Each row is a point on a landscape with many peaks, with its height.
A climber steps from a point to the highest of its 2 nearest points, and stops where none of them is higher. Distance is the straight distance between rows; heights are no part of it.
zade: [127 165 108  88 137 108 172 147 146 100 115 126 123 114 144 102 126  65
 119 152 133]  height 369
zugi: [102 139  92  98 125  99 166 121 142 115 120 120 152 119 129  86 118  85
 129 124 146]  height 453
tedam: [144 110 151  87  72 122 109  95  69 132 167 164 134 167 152  88  96 159
  91 129  88]  height 540
num: [124 112 116 113 213 127  85 143 121  69 123  92 161 100 145 132 143  38
 120 181  87]  height 177
dirud: [148 106 131 133 115 126 167 176 158 104 112 154 168 132 176 185 113  83
 126 142 106]  height 430
kolu: [105 124 139 137 180 153 128 156 160  75 110 111 163 102 165 141 136  68
 129 160  97]  height 264
vur: [119 102  84  95 167  95 154 107 134 138 131 136 178 122 125  80 124 155
 148  95 183]  height 650
digos: [113 110 124 107 107 131 158 103 130 135 134 135 162 106  93 108 115 163
 111 126 146]  height 738
Basa: [117 117 111 111 167 125 171  68 133 122  97 135 148 120 124  82 138 115
 121  84 148]  height 398
zev: [ 96  84 134 184 167 117  55 103 114 105 151  70 139 106 129 103 107 126
 109 163  75]  height 137
Poteg: [124 133 122 160 184 119  84  79  98 181 110 119  79 100 113 133 158 205
 180 100 205]  height 376
bufa: [149 128 139 133  86 108 111  77  66 178 133 169  87 161 119 133 125 201
 145  82 156]  height 294
Fum: [166 124 154  83  76 128 144 147 103  74 173 165 165 154 151 128  96 103
 107 144  95]  height 524
luti: [145 124 125  69  73  94 150 167 112  99 127 181 109 142 163 117 113  89
 109 163  80]  height 411
Kisos: [141 152 123 150 146 123 100 100  84 180 123 139  76 116 109 136 124 219
 185  86 220]  height 351
sed: [134  99 154 163 107 140 135 183 181 113 119 177 174 141 170 198 128 114
 132 122 107]  height 504
letub: [131 111 117 157 177 114 104  81 122 155  89 141 120 123 109 115 141 195
 175  72 190]  height 410
bipok: [137 129  88  67 103 113 176 144 117 109 123 173 135 159 117 111 125 102
 133 162 121]  height 365
vaguv: [ 86 121 122 185 179 127  79  90 106 174 135  67 102 100  95 125 153 168
 155 122 141]  height 456
Zef: [ 91 128 156 199 160 145  36 114 115 151 130  53  97 106 134 164 152 125
 140 151  81]  height 99
ruli: [152  98 151 101  83 117 161 155 127 118 126 169 117 154 149 117 107 122
  87 123  88]  height 499
Zed: [112 111 119 128 141 136 135  84 139 145 143  81 168 113  91 107 114 155
 123 109 157]  height 640
Sameg: [125 126 153 143  62 124 120 139 107 153 159 157  93 173 130 132 118 174
 129 121  63]  height 239
velom: [ 76  96 114 129 193 101  95  71 135 107  99  93 131 117 125  74 152 111
 131 129 115]  height 393
Zotib: [108 142 124 148 147 154  99  93 116 166 145  86 109 102  76 126 158 175
 172 102 157]  height 418
semom: [143 209 124 147 121 153 116 127 110 196 122 106  62 116 106 149 162 141
 154 156 175]  height 470
Bidal: [146 162 104  94 181 130 127 168 152  83 133 104 138  82 134 134 156  39
 120 177 127]  height 233
Raza: [106  96 123 167 190 116  57  62 132 144 135  62 103 118  98  82 146 144
 133 131  97]  height 312
futif: [110 120 141 150  82 118 139 127 103 177 129 137  85 125 116 159 105 169
 134 104 123]  height 186
Repor: [114 134 159 162  61 138 121 162 129 169 147 134  90 133 142 166 103 183
 132 126  96]  height 211
Rimem: [110 146 140 154  99 133 155 132 160 117 123 102 121 144  95  97 104 152
 135  97 128]  height 471
veki: [151 111 169 107  74 120 114 121  98 103 176 156 139 178 166 115 100 129
 100 144  70]  height 612
balik: [ 85 115 137 183 146 130  94 126 186 167 122  66 145 104 112 153 148 123
 128 124 111]  height 59
nuf: [144  96 132  67  90  97 114  83  66 126 135 185 135 183 156  79  92 170
 105 113 142]  height 475
fimef: [153 137  84  50 125 123 163 121  94 108 136 166 137 138 110  95 118 109
 118 147 168]  height 424
seb: [135 112 136 155  89 168 131 124 160 144 122 123 136 153  93 179 108 156
 112 133 119]  height 674
Vam: [117 182 116 169 157 162  88 115 116 192 123  65  64 117  98 147 149 145
 131 134 161]  height 530
pofir: [158 108 177 145  88 127 143 185 167 110 129 167 112 163 163 139  96 139
  94 129 101]  height 577
rad: [194 165 136  76  79 111 116 190  98  84 140 187 111 132 160 170 152  58
 100 167 100]  height 267
gaku: [144 169 134 165  99 152 104 150 150 175 156  93  89 106 113 195 123 143
 165 136 120]  height 765
sive: [100  74 108 147 192 107  60  59 113 113 124  89 149 125 120  56 152 126
 121 120  82]  height 346
vuzek: [126 135 145 127  81 140 146 167 143 133 136 118 100 147 120  94  93 158
 108  91 118]  height 422
Ses: [147 164  60  53 136 114 159 150  98 128 129 144 132 122 116 126 135  68
 127 160 164]  height 361
vabal: [ 95 122 133 186 154 142  89 115 154 172 121  83  95 108 118 173 154 131
 153 138  94]  height 77
zonul: [124  99 107 114 128 124 129  91 136 153 141 143 149 136 100  90 130 196
 147  87 188]  height 764
kitu: [166 142 150  95  94 107 146 190 135  77 131 192 124 142 170 137 131  78
 113 154  96]  height 338
daton: [151 125  90  64 129  88 153  97 120 123 121 165 169 131 125  87 135 146
 139  94 182]  height 559
bani: [ 84 104 101 165 188 119 107  73 123 162 134  90 140 113 101  93 140 173
 153 109 134]  height 497
Val: [129 141 125 120 160 159 162 160 157  79 117 145 160 124 138 144 136  77
 142 158 110]  height 314
podom: [138 139 141 143  60 126 109 104  77 156 156 146  78 176 104 123 108 196
 135 122 119]  height 266
Lutik: [174 165 125 126 105 139 117 113  68 195 124 135  62 121  91 138 158 174
 149 123 209]  height 381
geve: [149 174 106  82 137 119 144 186 133  94 128 134 124  93 159 149 137  48
 127 170 147]  height 290
rerak: [128 129 120 150 135 129 144  76 110 182 137 119 121 116 112 123 119 158
 147  57 144]  height 521
voku: [104 111 124 151  98 117 143 114  99 176 115 134  96 124  76 143 139 184
 143  95 158]  height 165
pize: [145 146 110  98 134 126 180 158 109 105 112 165 146 109 141 145 155  86
  91 181 127]  height 111
Sebon: [172 127  99  40 105  93 146  95 104  98 137 190 141 154 126  75 133 141
 121 128 180]  height 484
mog: [145 126 124 111  82 138 154 112  87 116 160 164 165 174 125  89 103 135
 119 105 125]  height 741
fuga: [ 91  85 157 193 174 139  38 122 129 107 126  56 120 119 121 148 134 127
 132 157  79]  height 119
zum: [140 131 130 129 125 101 113  86 101 166 126 165 108 139 127 130 105 225
 174  78 195]  height 325
Zaruz: [193 150 138  75  92  93 129 165  71  97 159 159 124 156 153 127 136  59
  89 168 108]  height 215
Raku: [144 151 153 196 145 174  82 163 161 164 142  71  93  99 123 199 144 129
 147 138 147]  height 664
mevod: [148 134 143 131 155 115 142 189 167  64 108 162 156 101 185 178 145  61
 132 172 156]  height 293
pakom: [126 165 152 167  99 166 127 145 125 162 137  98 101 132  91 151 135 172
 118 105 137]  height 375
mek: [112 125 101  85 175 120 167 133 105 104 103 143 161  97 127 107 172  83
 107 163 145]  height 147
bif: [164  96 164 119  88 137 124 198 162  84 133 198 165 145 194 169 118 114
 113 143 125]  height 426
gumug: [ 90 145 135 158 133 161 112 128 148 150 139  82 122 105  84 135 147 175
 128 116 136]  height 382
Vuguv: [ 88 102  85 141 177  83 136 100 125 143 125 112 161 119 117  75 141 139
 145 115 156]  height 562
fedod: [ 99 133 169 149  97 152 145 151 167  97 107 112 115 131 127 140 117 128
 127 110 109]  height 550
boseb: [142 156 137 180 163 170  66 136 128 177 121  62  72 107  98 173 171 125
 134 152 133]  height 590
selom: [112 107 105 115 104 122 172 103 112 147 117 166 126 143 131 112 113 140
 131 102 106]  height 495
gute: [106 107 115 130 175 127 140  75 117 141  97 125 132 125 115 101 126 154
 159  62 152]  height 459
fol: [148 140 127  76  73 118 166 119  71  88 151 164 157 156 137  93  94 103
 110 134 127]  height 615
Muku: [111 123 149 174 116 146  96 159 197 135 125  95 152 122 141 169 127 135
 147 107 117]  height 40
Gaz: [ 98 108 151 183 181 144  98 164 178  87 100 114 166 125 164 154 141 113
 136 143  99]  height 222
vokuv: [110 116 120 138 138 132 149 136 176 147 133 109 163 112 126 124 126 119
 124 114  97]  height 698
Som: [ 90 107  87 103 173  85 129  94 139 108 109 104 153 104 122  88 141  87
 131 148 144]  height 469
tati: [115 145 149 124 130 154 161 123 166  89  93 125 128 122 120 108 126 107
 119 123 103]  height 462
voz: [103 113 114 146 140 130 150 108 131 172 131 117 126 113 121 123 122 153
 132  96 104]  height 592
Lum: [143 146 131 105 118 153 166 153 147  79  93 154 147 151 147 130 115  90
 109 142 112]  height 379
gobet: [ 84  86 142 169 194 130  88 152 148 103 112  77 150 121 164 122 129 105
 107 158  76]  height 189
kaniz: [135  98 126 102 115 119 179 136 128 131 118 154 121 125 141 119 126  95
 116 115 102]  height 421
divu: [102 121 107 121 139 123 146 139 165 120 133 100 177 102 135 110 127  72
 114 146 126]  height 568
Rem: [130 125  93  84 180 109 154  92 104 103 102 134 159 119 108  77 158  91
 151  95 165]  height 339
Bibe: [148 123 184 167  91 144 119 162 178 110 122 137  97 150 142 161 109 163
 112 112 107]  height 649
Vubo: [104 125 139 146 156 150 121 172 196 111  94 112 158 145 173 156 113  97
 126 130 137]  height 190
Vasig: [148 175 133 151  95 137 120 118  99 196 140 110  69 118  83 150 154 163
 137 112 161]  height 419
sote: [147 116 145 129  79 140 147 103 127 135 153 141 134 165 102 132 103 183
 110 127 114]  height 773
tadu: [127 133 133 169 103 134 129 137 182 173 146  88  81 125 103 154 113 140
 152 116 116]  height 669
gituz: [168 133 136 101 120 140 142 189 161  93 113 173 153 116 194 184 131  54
 119 154 131]  height 355
vuka: [101 124 114 107 212 146 130 132 122  97 119 105 152 102 146 111 140  66
 126 154 100]  height 217
nisi: [116 144  84  90 177 106 132 144 121 104 109 111 138  90 108 112 172  47
 110 178 146]  height 185
nom: [145 140 192 200 110 150 112 166 187 118 122 124  97 108 128 189 114 163
 146 122 123]  height 728
doduf: [ 83 105 125 164 181 129  97 118 143 134 133  57 152 125 140 103 126 113
 114 140  99]  height 161
taf: [141 107 124  85 122 110 167 106  80 122 124 177 133 168 157  87 110 174
 129 101 154]  height 420
beb: [171 203 112  64 107 135 160 135  85  92 132 158 111 118 142 120 129  78
  92 147 142]  height 191
kofe: [146 124 167 134  52 136 124 114 111 119 159 135 138 174 136 132  71 155
 111 129 102]  height 708
vem: [150 109 120 101  92 125 142  83 125 135 140 156 141 155 101 101 103 198
 123 103 150]  height 894
zadeb: [125 117 150 156  88 143 145 150 160 118 126 154 166 160 125 178 122 131
 113 126  90]  height 586
lim: [171 205 103  81 120 130 147 179 104  93 153 148  93 105 137 169 134  62
 120 162 147]  height 237

For each start below, name the point where the climber stops.
pakom: gaku
mevod: vem
rad: nom
gituz: vem

Call two points neighbours if one is among the 2 nearest of the other. Go from one point of each pair to the other, from neighbour to neighbour, staying as high as possible. Name the lowest point that can't be avoided.
nom, vokuv: kaniz
vur, gaku: pakom
vur, vokuv: voz
